A landscape with many valleys, sampled at points; each row gives a point and its height.
A ball rolls from a point to whichever of its 2 nearest points has the largest drop for the distance, and stops where none of them is lower. Distance is the straight distance between rows; heights are no part of it.
lazo: [107  75 127 109 105 145  93  98 110 142 161 111 122 120  96 154 133 116
 114 150  92 146]  (h 4.01)
bok: [107 135 100 172  90 107 177 111  90 116 172 156 126 126 120  82 165 154
 154 113 102 160]  (h 3.68)
gudem: [ 77  72 157 108 156 113  94  75 184 141 129 135 118  95 130 135 124 104
 100 140 115 171]  (h 4.77)
dudo: [144 136 125  62 138 137  92  80 176  52 136 114 115 115 118 119  99  82
 107 120 110 125]  (h 2.95)
lolu: [102  95 115 142  88 182 117  91 107  92 143 151 148 147 161  77 118 120
 187  63  73 143]  (h 7.05)
sobud: [177 141 151 121  87 172 103 146  99 114 122  70 159 153  96 187  67 113
 127 144 123 142]  (h 1.61)
Ladit: [146  78 112 101 112 133 139 158 127 180 141 152 133 153 136 145 133 113
 117  78  71  95]  (h 6.63)
fesoz: [145 196 117 152 133  98 180 178 104 115 124 139 106 129 113 122 181 118
 101 129 160  97]  (h 5.44)
mano: [141 134 124  76 121 139 118  95 122 155  94 173 125  95 166 124 130  54
 106 141 142 161]  (h 2.61)
luzog: [155 146  98 105 141 126 185 107  83  80 136 176 114 105 101  82 142 115
 136 143 140 161]  (h 4.82)
bir: [149 174 124 127 152 130 135 168 116 106 111  89 149 129 143 131 118 147
 129 165 207 119]  (h 7.95)
kosa: [120 117 107  77 138 144  78 124 133 141 121 147 137 130 186 100 159 133
 155 102 133  75]  (h 6.77)
ramep: [101 108 116  96  81 152 114 122 122 108 138 125 166 142 157  82 117 157
 181 103  81  96]  (h 6.97)
bomu: [105  70 144  65 142 140 117 119 165 152  68 143 123 150 120 122  98  92
 130 119 103 149]  (h 2.84)
Foru: [109  57 130 166 174 113 101 107 120 173 118 107 108 182 149  98 131 141
 146 128 164 182]  (h 4.37)
nenoz: [144 127 135  85 121 134 148 132 159  72 149 142 141 110 104 124  91 100
 134  99 101 113]  (h 2.52)
Lak: [118 198 154 121 125 109  75  71 131 103 107 145 124 122 111 157 117 112
 140 201 116 121]  (h 4.89)
rolus: [147 197 135 103  73 133 117 164 133 129  71  93 171  88 112 146 134 112
 146 126 140  87]  (h 6.24)
kag: [ 95 120 139 157 173 118 103  78  89 122 113 150 137 157 119 103 154 123
 158 180 160 197]  (h 3.54)
linok: [114 164 116 149  81 120 170 175 110 142  65 102 184 152  78 133 117 140
 138 140  80  81]  (h 6.58)
Losap: [ 96  95 157 186 153 116  93 149 127 142 131 120 154 145 136 118 157 170
 191 117 172 148]  (h 4.14)
Fen: [113 101 108  82  92 154 132  97 123  72 146  83 134 169 155  77  78 113
 127 130 113 135]  (h 6.86)
dalu: [101 106 154 143 169 134  90 112 158 165  98 161 107 114 188 120  98 175
 179  91 162 130]  (h 8.00)
ketan: [144 141 140 190 111 149 169 178 100 104 153  85 126 131  94 160  74 177
 113 157 137 108]  (h 4.36)
ripi: [146 148 128 175 155 102 183 118  94 136 123 200 102 168 130 114 154 120
 156 115 134 174]  (h 7.69)
zopil: [151 138 127 109  95 141 139 157 114 191  76 101 136 118 152 139  62 151
 132 150 132 102]  (h 6.61)
tud: [186 146 149 107 152 166 113 149 116  92  99  94 129 193 105 171  58  95
 125 136 149 140]  (h 1.10)
tido: [ 93  77 132 129 151  86 160 148 152 131 127 107 160 152  78 114 142 138
 105 158 110 145]  (h 2.43)
nofab: [159 168 145 151 168 122 145 165 164  75 160 140 119 135 118 155 100 154
 125 115 134  83]  (h 4.78)
fid: [151 136 105 124 151  97 145 122 109 121 164 117  80 115  74 147 139 149
  88 176 138 126]  (h 4.47)
Nozam: [144  82 133 183 154 131 113 138 118 137 136 175 123 115 111 123 166 113
 191  57 165 186]  (h 4.68)
sorir: [ 83  87 157 117 121 136  70 126 157 136 151  76 153  97 136 161 138 124
  96 169 153 130]  (h 2.08)
vaku: [129 177 136 139  58 110 136 100 111 135 155 139  87  77 128 156 138 100
  76 157 107 119]  (h 5.89)
vip: [147 141 143 135 144 155 172 159  82 104 111 118 147 160 116 121  88 149
 151 175 187 164]  (h 7.83)
Mup: [ 94 108 143 177  95  84 132 107 149 148 105 166 153 111 140  83 138 121
 185  92  98 166]  (h 6.71)
gama: [ 85 161 126 122 113  95 141 146 170 122 102  61 157  81 140 110 116 167
 102 188 167 107]  (h 2.37)
Tefi: [158 198 124 135 151 123 131 177 149 136  81  66 139  87 137 151 147 147
  91 136 207  85]  (h 8.12)
kabo: [186 172 146  96 162 111  74 128 204  97 139  95 136 126 142 157 127 104
 104  88 128  81]  (h 2.63)
nelo: [143 129 106 136 146 113 178 181 108 199 107 147  93 107 119 137 160 166
 119 124 149  86]  (h 7.15)
biko: [120 163 149 120 112 141 111 152 119 125 112 156 184 138 168 123 176 102
 166 116 157 115]  (h 7.24)
Bor: [210 187 123 115 141 108 124 147 176 138  73  47 157 109  87 150 179 109
  90 103 127 102]  (h 6.08)
sesul: [ 73 123 171 167  98 102 105 102 136 152 135 138 135 122 100 148 149 135
 131 171  93 126]  (h 3.94)
sed: [108  84 124 180 159 185  76  57 127 137  86 131  71 155 140  80  83  90
 181  93 103 187]  (h 7.86)
foneb: [107 135 124 126 192  97 119 100 138 152 103 160  98 121 138 117 145 165
 143 160 170 144]  (h 3.99)
Per: [123  84 127  82 153 149  94  87 136 142 120 133  87 109  80 173  89 115
 110 157 109 155]  (h 3.71)
sezal: [114 140 128 105 134 176  75 109  98  60 141 121 148 115 124 120 130 148
 178 158 163 125]  (h 7.30)
sovut: [ 93 134 161 157 140  99 156 148 170 127 114 147 140  84 145 108 151 148
 147 125 178 140]  (h 6.79)
rusek: [119  35 122 150 119 144 171 162 117 159 156 102 140 182 120 119 104 140
 122  82  98 163]  (h 0.96)
lif: [120  95 175 175 158  81 157 137 187 147 147 169 114 119 123 140 151 105
  98 106 114 153]  (h 4.94)
niv: [156 225 144 138  69  90 128 103 137 101 128 100  91  80 124 135 137 125
  93 148 117 102]  (h 5.59)
teb: [127 155 121 131 170 129  83  51 119 111 133 188  99 108 129 115 143  95
 120 171 112 148]  (h 4.45)
sumu: [105 173 131 176  77 101 185 145 107  92 168 119 106 116  97 115 144 147
 101 154 113 114]  (h 7.44)
fala: [174 122 143 100 149 145 171 165 139 143 108 180 118  98 128 158 112  76
 104 100 152 141]  (h 3.13)
melel: [132 150 110 133 119 116 130 112  97 156 137 135 131 212 197 114 109 151
 131 138  95 101]  (h 5.45)
Vumo: [142 113 126 124  70 196 114 153  91 124 158  77 154 190 143 171  82 108
 118 116 113 147]  (h 1.24)
tatud: [102 129 154 152  91  94 163 129 129 169  89 167 156 159 138 109 124 123
 156 131  97 147]  (h 6.83)
tusuf: [202 161 130 128 109 138 195 183 132  97 115 116 167 126  94 155  95  73
  91  97 128 131]  (h 4.46)
Rof: [160 109 103 116 105 163 113 171 100 155 158 108 117 114 123 153 115 183
 145 109 118  62]  (h 4.33)
meriv: [148 163  90 117  85  78 176 166 122 159 126  96 136 126 119 114 181  86
  61 129 119 114]  (h 6.15)
segi: [143 124 103 118 114  95 112 100 111 166 158  96 116 193 180 130 118 120
  75 158  95 107]  (h 5.30)
vev: [103  97 137 128 117 129  76  84 121 185 118 156 112  85 115 149 160 118
 130 164  96 147]  (h 4.25)
febe: [127 162 158 142  94 160  88 154 113 124 139 119 159 115 183 155 141 128
 147 137 175 101]  (h 7.10)
vipe: [ 92 165 142 190  89 120 177 175 104 120 121 138 106 116  94 122 158 173
 134 120 114  81]  (h 7.70)
Vilob: [130 150 136 181 127 118 142 153 108 179 134 162  74 105 154 136 152 184
 135 124 148  83]  (h 7.31)
vuvin: [143 110 112  80 135 182  95 154 112 133 123  93 121 126 133 149  90 168
 153 127 165 102]  (h 3.85)
kuzo: [170 131 141  88 157 114 162 164 175 146  82 130 137 123 103 163  81  74
  81 120 139 134]  (h 3.43)
ses: [112 100 152 152 151 178  79  78 138 145  79 157  95 143 178 106  77 122
 192  87 136 153]  (h 7.93)
simi: [ 89 120 135 134 109  98 156 116 140 182 101 151  88  69 113 123 118 164
 126 161 108 130]  (h 5.85)
baga: [100  67 111  95 134 164 108  95 125 109 145  75 104 155 162  79 106 143
 122 148 151 137]  (h 6.78)
mot: [153 114 140 143 117 183 122 135 106 113 159 179 123 113 188 123 137 102
 149  60 146 138]  (h 4.42)
keviz: [133  79 106  57 181 129 133 146 174 154 130 152 104  77  94 145 146 125
 112  80 130 110]  (h 5.41)
Fir: [140 124 129 109 161 103 113 118 146 162 138 131  86 120  88 185 112 135
  86 160 108 112]  (h 4.06)
Fudav: [ 98  90 161 135 157 126  92  84 188 128 119 175 111 127 142 128  99 130
 161  95  83 127]  (h 2.89)
Sigus: [125  68  84 106 135 143 138  85 123 125 162 120  84 103 167  58 112 148
 117 113 120 142]  (h 6.65)
tona: [ 86 142 145 189 121  97 153 141 116 137 135 133 122 118 155  93 177 161
 129 162 174 137]  (h 6.60)
Didop: [178 173 114 105 143 109 134 142  98 155 110 109 123 152 128 152 156  79
  84 171 176 146]  (h 2.10)
ludil: [100 157 104 137 153  72 151 175 162 122 110  98 128 114  95 110 187 163
  94 137 131  58]  (h 3.82)
Megi: [143 175 138 175 130  72 135 157 174  81 134  54 158 130  81 137 176 115
  59 134 113  77]  (h 2.96)
genid: [100 104 150 109 106 105  90  99 192 157 139 156 130  80 148 155 132  98
 100 133  86 110]  (h 4.53)
degu: [155 203 104 104 117  92 109  86 130 111 132 106  69  60 101 143 150 139
  98 172 149 114]  (h 5.21)
gogi: [147 114 116 155 119 139 140 114 102 145 177 185 105  85 162 117 175 104
 121  84 128 143]  (h 4.17)
Beza: [155 136 123 151  92 152 139 193 108 149 125  68 160 102 111 170 131 138
  97 123 140  92]  (h 5.62)
nar: [112  95 141  66 142 152  68 115 165 110 130  80 134 111 124 157 120  81
  87 149 167 155]  (h 1.57)
Pogu: [139 120 148 122 119 134 103 124 133  88 173 145 126 113  52 193 142  86
 112 142  88 133]  (h 5.80)
buli: [139  96 110  83 182 193  90  93 117 129 111 146  70 140 115 141 110 113
 132 133 145 147]  (h 3.40)
zem: [142 146  95 105  89 160  86  69  85 100 165  98 120 106 155 117 120 108
 107 157 123 138]  (h 7.49)
Zanib: [127  83 130 109 145 181  77 117 122 128 155 122 104 146 153 143 137 101
 127 108 147 126]  (h 3.41)
las: [ 92 102 132 149 121 168  78  70 134  98 132 142 140  98 162  61 136 115
 175  91 101 151]  (h 7.13)
Vofo: [147  97 128  80  94 165 103 138 110 124 151  64 150 118 130 153 125  76
  81 143 161 162]  (h 2.04)
mirot: [151 120 140  92 157 197 130 150 122  87  92 133 121 182 126 140  64 117
 162 110 170 131]  (h 0.53)
non: [130 179 111 127 106 145 136  80  92  96 139 188 144 161 165 120 148  57
 124 123  93 177]  (h 7.77)
gep: [123 169 169 164 156 104 120 142 161  85 132 124 135 150  84 173 109 133
 121 166 116  98]  (h 4.32)
tebin: [123 125 106 131 105 120 133 123 132 143 162 152 111  68 190  83 158 167
 137 100 131  84]  (h 6.40)
golab: [ 94 186 110 106 107  90 129 100 148 149 104 137  73  52 112 135 134 164
 104 165 132  93]  (h 5.56)
nopu: [124  96 156 155 196 132  95  84 126 137 111 178  97 152 133 133 130  98
 140 133 151 188]  (h 3.34)
Fefu: [125 120 175 161 154 101 147 162 170 195  85 188 122 124 128 161 140 136
 137 100 111 104]  (h 5.86)
Botam: [165 220 128 102 104  89 109 137 144 148  52  80 142 112  90 134 180 125
 123 132 110  80]  (h 6.43)
sig: [ 93 114 118 157  92 147 129  80  75 105 159 115 123  87 126  94 122 159
 134 193 150 180]  (h 6.27)
kufa: [113 165 118 136 104 106 141 153  97 146 103  90 151 157 107 124 145 133
 112 186 140 120]  (h 3.08)
zof: [124  69 133 147 123 118 153 102 123 169 138 150  91 103 116 117 102 157
 129 131 112 171]  (h 6.06)
Ruku: [128 112  83 129 148 118 156 108 105 136 142 150  99 101 178  59 137 185
 150 123 152 121]  (h 6.55)
kagip: [161 213 125 154 111  87 120 146 116  99 139  77 132 155  86 147 202 104
  85 128 121  93]  (h 1.83)
Nitu: [ 85  80 144 121 156 112 122 133 196 117 144 125 145 123 146  97 122 175
 148  89 114 103]  (h 3.48)
nubi: [148 157 136 116 157 130 131 151 133 131 109 204 134 113 159 118 156 127
 176  96 154  94]  (h 7.36)
Zur: [126  88 142 187 124 141 113 117 125 114 151 148 134 137 186  86 122 131
 173  71 150 165]  (h 4.63)
Megum: [110 112 119  85 119 131 159 101 128 123  82 165 141  83 135  68  99 130
 166 131 135 167]  (h 6.91)
vorup: [140  98  93 133 113 143 128 165  86 140 206 124 124 135 131 141 180 158
 125  93 116  86]  (h 4.79)
dinub: [111  51 127  92 178 161 128 123 165 126  91 133 102 189 117  97 119 108
 156  90 134 150]  (h 3.11)
Debat: [111 149  94 154  97 151 118 114  76 111 177 131 158 207 188 123 150 145
 136 122 104 142]  (h 5.57)
dedob: [111 105 146 192 168 102 111  89 138 138 136 170  91 118 118 116 110 183
 182 121 127 151]  (h 6.36)
san: [116  60 130 178 134 106 164 134 128 116 168 119 138 174 110 100 132 117
 147  81 121 206]  (h 1.47)
Kogig: [119 127 105 110  92 102 158 118 137  81 154  89 153 168 137  85  70 146
 121 137  76 103]  (h 6.98)
vaga: [137 117 114 186 151 149 103  87 108 113 180 172 100  62 157  84 158 141
 153  87 122 137]  (h 4.44)
luvon: [121  85 156 124 124 164  93 133 133 115 153 163 128 104  66 176 137 128
 163  98  78 112]  (h 5.55)
Poben: [102 162 167 126 113 144 110 112 135  68 114 149 159 108 140 112 100 153
 189 155 150 113]  (h 7.18)
Biguk: [115  58 107 146 144 203 106  88 130 127 135 123  77  51 147  82 101 152
 162  80 156 180]  (h 6.00)
zemud: [135  62 139 157 166  97 146 150 155 168 151 150 110 118 150 116 164 121
 113  81 161 158]  (h 4.70)
zed: [109 149 140 171 178  74 165 152 155 160 101 142  76 135  88 151 130 178
  88 155 118  86]  (h 6.31)
kisu: [141 192 117 109 111 119 136 117 100  78 132 143 167 164 132 120 138  83
 135 150 131 149]  (h 7.82)
Vuz: [154 116 112 146 122 131 184 172 139 108 133  63 137  88  58 150  86 168
  84 140 122 108]  (h 4.90)
tesu: [181 162 135 121 106 123 114 161 134 124 139  90 130  83  84 185 164 104
  95 120 135 103]  (h 6.02)
Susur: [164 134 134  77 157 116 152 137 164 135  87  82 127 105  60 171  76 103
  86 161 141 164]  (h 3.76)
Zabug: [109  64 125 148 137 122  77 119 128 178  69 144 134 129 121  97 123 142
 218  79 134 170]  (h 4.18)
zibu: [ 81 143 128 155 126  96 120 136 142 100 168 112 127  96 131 107 175 181
 128 153 154  83]  (h 6.85)
Nodul: [201 152 107  95 131 141 187 190 120 105 112 133 133  96  76 138 105 117
 125  95 147 110]  (h 4.09)
duz: [129 127 128 156  93 139 126 193 116 136 167 114 167 119 127 157 189 122
 111 103 141  92]  (h 5.22)
Kire: [ 84 111 138 158 138 102 129  95 156  78 180 144 131  89 126  93 155 163
 141 141 126 135]  (h 7.07)
kiful: [134  52 111 104 158 152 149 143 143 103 179 123  81 111  92 121 106 159
 119  91 115 120]  (h 5.61)
vad: [148 120 120 115 158 171 106  95 128  98 183 149  57  81 158 146  88 148
 116 115 147 113]  (h 6.03)
pefe: [125 103 142 140  76 190 134 173  89 168 128 123 173 164 149 159 108 115
 151 107 122 156]  (h 1.66)
lamav: [120  94 102  96 111 128 181 170 123 172 108  86 137  86 134 105 114 165
 106 151 172 135]  (h 1.11)
pava: [111  78 124 162 121 168 115  79 101 110 160 125 106  62 124  92 114 144
 150 128 138 197]  (h 6.13)
Dopu: [138 151  92  94 129  82 155 112 116 150 105 137 116 129 148  93 139 116
  99 171 136 131]  (h 3.32)
Pona: [ 94  98 113 131 151 111 126  90 101 123 131 146 151 189 120  92 167  90
 140 135 111 201]  (h 3.69)
Suvak: [124  87 107  74 157 138 149 157 140 159  92 111 136 121 153  91 128 143
 131 119 177 142]  (h 1.67)
nat: [117 166 113 132 105 145  95 144  76  91 156 100 187 183 117 138 153 155
 169 139 120  96]  (h 3.25)
poga: [104 110 149 120 160 106 112  99 160  93 156 142 142 136 138 121 141  89
 100 151 138 157]  (h 4.95)
Kefip: [145 117  95 138 179 156 142  87  93  95 157 176  90  78 130  71 148 144
 145 116 152 172]  (h 4.64)
Vol: [157 130  97 110 135  90 173 124 109 138 155 154 101 122  86 136 178  89
  75 141 122 147]  (h 4.83)
Nare: [140 165 123 154 109 118 127  88  93 133 168 170 114 176 174 154 156  82
  88 147 107 157]  (h 7.71)
kura: [180 156 140  93 120 139  99 122 105 116 124  82 150 156 129 160 127  66
 101 149 164 163]  (h 1.69)
mifit: [ 94 140 171 163 126 121 136 127 147 102 101 167 152 139 131 111  90 174
 196 136 104 110]  (h 7.06)
Libud: [116 125  93  64 198 116 116  86 167  98 143 127  98 102 157  96 128 135
 104 137 174 131]  (h 3.97)
Vukog: [106 112 118 128 150 133 102 119 137 110 166  75 110 146 151 124  77 210
 130 169 139  93]  (h 1.02)
fito: [131 114 128 168  89 136 150 186 127 199 132 130 149 146 158 156 131 132
 116  94  87  86]  (h 6.81)
Peri: [107  87 128 123 194 134 117 111 123 152  98 129 100 156 138 119  98 171
 149 155 178 170]  (h 4.19)
Pem: [135 105 145 125 159 151 108 168 131 119 148 120 152 164 121 155 132 121
 123 124 146 120]  (h 3.04)
zat: [152  88 132 120 169 161 113 109 101 168 106 192  87 147 134 140 124 110
 149  98 123 158]  (h 3.12)
kef: [142 138 145 160 137 130 182 138  80 147 114 162 130 184 138 121 100 133
 149 145 151 177]  (h 7.76)
Reru: [147 159 148 181 128 154 149 182  76 163 129 169 133 168 138 176 154 126
 146 108 150 132]  (h 2.45)
vafu: [156 158 104  76 182 124 130 130 110 145  85 178  94 112  77 150 139 141
 157 145 148 119]  (h 7.66)
sus: [145 176  68 115  87 136 124  73  60 129 159 146 116 136 153 112 143 117
 114 156  96 134]  (h 7.58)
Fek: [157 110 106  74 167 105 153 150 145 122 133 156 118 102  59 145 161 105
 108 122 124 121]  (h 5.13)
Bered: [171 137 142 125 125 156 147 157  89 160 111 186 118 147 139 173 114  95
 140 102 125 133]  (h 2.80)
raguz: [146 197 100 142 107  78 169 178 111 146  82  87  99 113  98 110 179 123
  55 119 143  80]  (h 5.82)
Dab: [109  99 148  72 170 133  93 118 191 128 105 155 116 131 104 161 111 100
 128 103  98 109]  (h 2.50)
koviv: [114 128 145  95  69 127 135 134 123 182  91 153 164 111 166 130 141  68
 114 130 120 158]  (h 2.33)
mel: [150 161 149 184 149 110 162 131 107 130 160 192 111 193 147 161 133 112
 115 123 104 129]  (h 7.61)
riraz: [178 177 117 160 152 108 173 184 129 103 119 102 138 141 110 140 131 135
  92 118 145  75]  (h 5.08)
Novok: [115 137 139 199 113 115 134 109 102 147 129 154 140 163 206  84 112 152
 177 112 150 163]  (h 4.80)
vafof: [151 156  83  78 160  96 116  76 143 104 146 113  83  86  92 127 109 152
 105 162 121 119]  (h 4.86)
Tufaz: [144 187 130  99 155 123 145 130 130  84 108 183 117  97 104 127 136 131
 163 141 161 107]  (h 7.51)
lufo: [125 109  82 149  95 150 121  83  62 163 177 157 107 142 142 131 151 137
 121 126  74 145]  (h 7.67)
nubu: [122 146  93  82 112 102 125 129 142 132 132 130 132  96 147  96 146 165
 143 127 113  66]  (h 6.59)
raser: [213 181 115 165 126 132 189 186 118 129  67  93 161 142 106 157 114 101
  86 102 155 102]  (h 4.73)
vit: [122 100 138 160 141 126 135 100 114 114 154 162 112 163 137 116  97 155
 149 129  97 138]  (h 6.22)
duga: [124 116 126 107 161  88 149 151 183 162 119 170 120  98 135 136 160 134
 115  95 116  91]  (h 5.65)
kog: [144  66 114 105 139 201 127 117 125 117 152 146  72  72 137 120  98 140
 144  76 139 134]  (h 5.84)
pak: [145 161 135 167 123 147 120 171  93  84 149  91 155 159  82 162 115 171
 147 147 123  80]  (h 3.80)
bagi: [111 115 142  88 110 174  90 115 149 110 126 101 126  92 155 146  58 151
 142 132 151 124]  (h 3.50)
mobo: [118 134  91 152 136 114 127  92  94 134 118 191 141 125 126  70 194 116
 186  87  94 159]  (h 3.14)
Vaf: [ 91 170 146 175 166  90 155 185 156 146  92 140 112 114 128 115 179 173
 116 121 164  61]  (h 4.41)
semal: [120 170 114 100 125  57 149 112 168 111 117  82 134 107 130 101 132 123
  72 185 151 129]  (h 2.94)
tegi: [113 156 118 130 132 114  77  72 103 119 147 138 108 116  87 150 166 115
 120 200 116 131]  (h 4.66)
lef: [148 151 101 133  86  96 180 158 145 110  96  57 181 129  89 103 112 134
  98 126  84  90]  (h 6.32)
Sosoz: [138 163 134  91 104 140  93 135 143 114 115  99 161 133 197 121 103 125
 132 131 156  93]  (h 6.96)
Muf: [139 118 147  88 172 126 110 146 203  75 141 120 134 127 110 156 101 114
 113  87 115  85]  (h 1.93)
melig: [112  43 113 124 106 148 124 136 103 181  99 139 140 149 105 108 133 130
 189  73  98 169]  (h 3.93)
dufe: [128 133 107  97 129 192  77  76  79  64 139 126 116 141 111 115 118  99
 149 144 125 149]  (h 7.40)
Ros: [119 118 137 118  71 107  96 132 148 172 145 102 145  97 134 163 148  91
  81 139  87 101]  (h 4.81)
domot: [123 112 140 116 150 145  96 124 172  62 171  69 118 159 152 131  74 143
 111 133 143 108]  (h 1.76)
Valig: [ 99 127 161 163  54 165 119 121  93  96 182 115 154 105 119 159 123 140
 143 156 119 149]  (h 5.04)
bikeg: [111 123 161 177 106 144 125 133  98 119 168 109 111 131  93 178  91 166
 125 185 116 125]  (h 4.76)
nepev: [124 175 149 109  94 128 134 158 145 166  65 139 150  89 161 138 105 136
 142 140 145  87]  (h 6.46)
gibu: [124  98 154 214 146 105 129 152 115 153 150 141 122 124 137 126 178 135
 154  99 184 174]  (h 4.43)
bemu: [108 147 138 140 106 135 136 163 122 126 102 124 206 184 119 135 111 132
 163 126  77  90]  (h 6.76)
kuzu: [ 78  61 154 102 111 163 109 129 178 121 125  76 143 126 148 121  66 138
 125 126 128 133]  (h 3.79)
toti: [107  70 128 169 167  98 164 154 132 101 175 119 156 173 101  92 158 160
 139 115 126 146]  (h 1.90)
Koder: [124 147 102 168 126 145 136  77  76  96 168 187 125 120 110 100 173 124
 161 112  82 160]  (h 3.39)
vabas: [123  67 122 108 146 144 140 133 148 125 128 145 127 171 161  89 146  80
 133  60 127 145]  (h 3.35)
zab: [104 123 117  90 102 119 142 106 119 145  91 124 147 127 191  64  88 151
 149 153 135 135]  (h 6.84)
dedat: [135 105 126 112 142 129 142 148 117 156 108  77 127 120  71 163  92 144
  94 196 154 154]  (h 4.13)
Desel: [123 134 142 134 106 131 129 127 122  43 194  98 163 163 121 124 114 116
 117 138 112 131]  (h 5.83)
rir: [109 114 168 211 129  77 135 119 165 147 129 181 112 105 133 118 124 146
 174  84 116 137]  (h 6.54)
rugir: [ 86 171 151 149 110  95 131 136 113 152  76 139 126 149  82 148 159 123
 124 171 103 106]  (h 3.53)
zemil: [125  51 112 116 158 162 137 146 135 132 128 117 101 200 140  96 107 157
 163  82 116 109]  (h 3.38)
Kimu: [117  99 123 148  96 143 130 118 103 102 194 118 151 168 153 125 141 114
 113 114 106 167]  (h 5.68)
Nuti: [133 176 157 159 183  87 141 148 161 169  90 174  94 140 131 173 130 128
 103 143 138  86]  (h 6.09)
Sipad: [ 94 144 115 117 109  93 135 115 146 120 132  82 135 120 150  96  80 193
 120 189 132  99]  (h 1.73)
memuz: [115  78 131 168 134 175  67  69  91 179 108 148 107 165 134 129 121  92
 164 104  87 197]  (h 7.80)
salu: [102 143 169 119 144 112 101 110 155  66 121 134 168 164  74 146 101 120
 157 165  96 121]  (h 3.96)
kikob: [ 88 124 121 119 160  89 166 157 162 147 107 100 131  93  71 130 152 164
  99 162 144 112]  (h 3.10)
kodi: [171 140 112  70 121 117  97 114 179 139 143  79 103  72 127 157 107 142
  95 107 110  93]  (h 5.38)
lugag: [180 196 134  85 142 108  93 128 170  60 122  86 172 130 117 127 148 112
 140 125 146 104]  (h 3.26)
miket: [104 110 157 101 159 141 124 121 162  99 114 156 137  90 146 114 113 130
 157 114 161 159]  (h 6.95)
lised: [ 81  94 158 129 162 135  90 148 166 122 104 125 176 140 127 112 135 171
 197 107 133 111]  (h 3.81)
selep: [106 122 102 192  94 121 174 126  80 130 168 134 147 156 137 108 176 142
 143 104 139 220]  (h 3.92)
fugi: [118 172 170 138 120 101 144 139 176 134  75 121 130  95  75 184  86 110
  91 167 118 124]  (h 5.36)
rapab: [126 144 111  89 106 127  98 146 145 112 116  81 175 133 147 106 112 166
 165 130 113  62]  (h 6.80)
kateg: [145 172 122 140  63 133 110 168 118 152 108  72 177 139 135 152 141 135
 126 127 109  65]  (h 5.96)
sasa: [157 190 134 175 112 116 157 148 107 145 136 157  94 160 151 158 128 146
 118 135 118  79]  (h 7.48)
gulum: [116 112 159 171  82 159 130 129  93 126 158 169 135 103  91 158 145 137
 171 108 104 152]  (h 5.28)
rimit: [146 141 133  62 106 162 100  91 153  98 100 125 117 113 160 130  67  84
 127 121 125 125]  (h 3.22)
sipu: [135 149 121  84  65 129 131 115 121 138  91  95 152 132 151 109  49 146
 142 171 105 116]  (h 6.74)
misit: [126  89 123 163 129 110 163 180 114 233 104 143 133 142 134 133 163 152
 133 105 113 118]  (h 6.99)
Gug: [125 216 118 138 106 105 114 149  91  86 122  94 165 168  89 140 190 127
 146 147 123  86]  (h 2.71)
Fof: [125 129 129  51 183 128 115 120 196 113 111  97 124  93 130 168  93  99
  89 124 188 153]  (h 1.01)
retu: [108  41 109 129 127 180 117  97 120 140 121 130  87 162 122  96 105 138
 179  71  85 145]  (h 3.65)
Kigu: [133 138 121 138  96 109 181 148 109 145 138 170 134 101 151 100 196 104
 127 102 146 145]  (h 3.86)
lun: [ 87 136 144 156 102  99 167 123 127  71 178 125 147 105 105 114 171 117
 105 158 133 154]  (h 7.23)
Rugi: [156 116 102 102 111 103 158 148 135 136 149 128 146 187 122 129 128  89
  86  89  57 103]  (h 6.49)
tavi: [162 141  82 107 109  96 177 160 125 115 159  86 168 176 139 116 152  80
  68 113 119 133]  (h 6.34)
gef: [128 109 148 127  82 165 112 132 109 187 118 160 151 151 194 159 126  77
 127  96 113 161]  (h 2.03)
dila: [ 92  85 129  94 159 130 111  87 179  94 129 144 114 166 140  87 100 133
 146 103  79 101]  (h 3.16)
Dede: [142 132 108 102 140 128 107 145  84 149 122 122 134 152 110 143 158 123
 132 151 146 114]  (h 2.60)
mupef: [154 133 121 147 107 119 140 162 141  84 152  62 183 157 104 130 109 124
  96 119  99  98]  (h 6.07)
repe: [182 159 104  76 129 106 164 141 136 118 105 105 133 117 103 109 114 115
 111 139 135 119]  (h 3.67)
fiba: [139 114 127  94 103 144 123 131 115 167 108 129 151 194 150 153 103  64
 111 124  93 140]  (h 2.31)
lureb: [103  77 125 121 112 170 110 110 109 154 120 116 126 218 179 119 116 100
 130 104 111 161]  (h 2.56)
Sem: [115 140 153 131 128 101 149 143 168 123  90 130 165 144 118 128  69 146
 135 140  86  91]  (h 6.92)
mabo: [128 108 119 127 141 181 128  95  80 129  99 159 114 207 170  98 113  84
 155 108 134 192]  (h 2.74)
zogeg: [ 82 158 151 166 120  98 142 183 147 144 120 118  85  63 114 144 192 144
  78 120 167  88]  (h 4.96)
Fada: [146 177 151  95 121 134  80 126 132  61 103  90 189 147  87 146 107 119
 175 149 121 114]  (h 3.70)
mura: [125 107  99 142 121 186  85  76  49 179 136 145 111 152 159 133 143 109
 129 135 104 182]  (h 7.74)
roz: [163 130 117  88 108 100  90 123 153 148 150  84 128 136 163 147 130  93
  75 121 101  98]  (h 5.09)
Miv: [134 198 157 114 105  91  99 109 163 141  67 100 145 126 110 163  98 115
 116 188 110 113]  (h 5.11)
Bib: [ 93  93 109 111 124  90 124  82 125 147 136 132 139 179 134  95 135  99
  96 158  76 157]  (h 3.83)
niziv: [205 166 121  80 145 125 108 132 179 144  97  48 133  88  95 163 113 147
 105 112 137 114]  (h 5.70)
Babam: [117 136 129 157 121 133 122 116  82 123 163 123 119 130 152 130 154 134
 114 183 170 155]  (h 6.41)
Madu: [113 123 159 180  93 158 130 174  86 187 112 149 174 155 130 173 163 125
 172 105 134 162]  (h 2.06)
sanav: [108 136 107  87 189  93 136 142 159 124 127 111 122 100 124 126 153 149
 109 160 186 122]  (h 3.66)
Nopid: [161 182 166 173 106 116 140 159 130 123 111 106 117 110  72 200 121  96
  77 144 116 117]  (h 5.66)
lirat: [117 164 119 112 163 111 120  68 144  91 140 159  99  71 148 104 138 121
 106 175 171 156]  (h 4.21)
davop: [108 186 164 167  90 116 103 102 117 133 131 172 100  79 151 156 170 102
 109 155 130 108]  (h 6.12)
doseg: [138 125 109 151 156 162 128  82  88 109 107 186 114 155 152  69 132 101
 184  77 113 175]  (h 2.91)
zala: [141  91 113 120 178 117 172 165 151 118 148 113 114 130  73 150  96 168
 101 131 121 115]  (h 5.31)
fedar: [130 133 117 138 121 136 100  98 130 107 200 133  98  83 188 117 137 148
 107 129 137  96]  (h 6.23)
bora: [113 123 108  36 174 130 137 106 180 147  83 126 104  91 106 150  67 132
 117 130 150 145]  (h 0.35)
dofi: [131  49 126 145 116 146 181 189 122 180 128  93 147 122 138 120 100 162
 110 108 138 137]  (h 0.22)
fano: [132 130 117 124 108 124 169 142 121 135 142 167 160 166 179  99 152  96
 131  82 110 138]  (h 3.57)

Where does a ball stop that starts at each point below?
Megum | bagi
vip | Vukog
memuz | genid
non | Vukog

Call two points neighbours if one is among the 2 nearest of the other. Go from one point of each pair to the other, from neighbour to neighbour, staying as low as possible. Name the highest point that can't be avoided.
nar / zat | Zanib
mirot / Vumo | sobud
nar / kura | Vofo
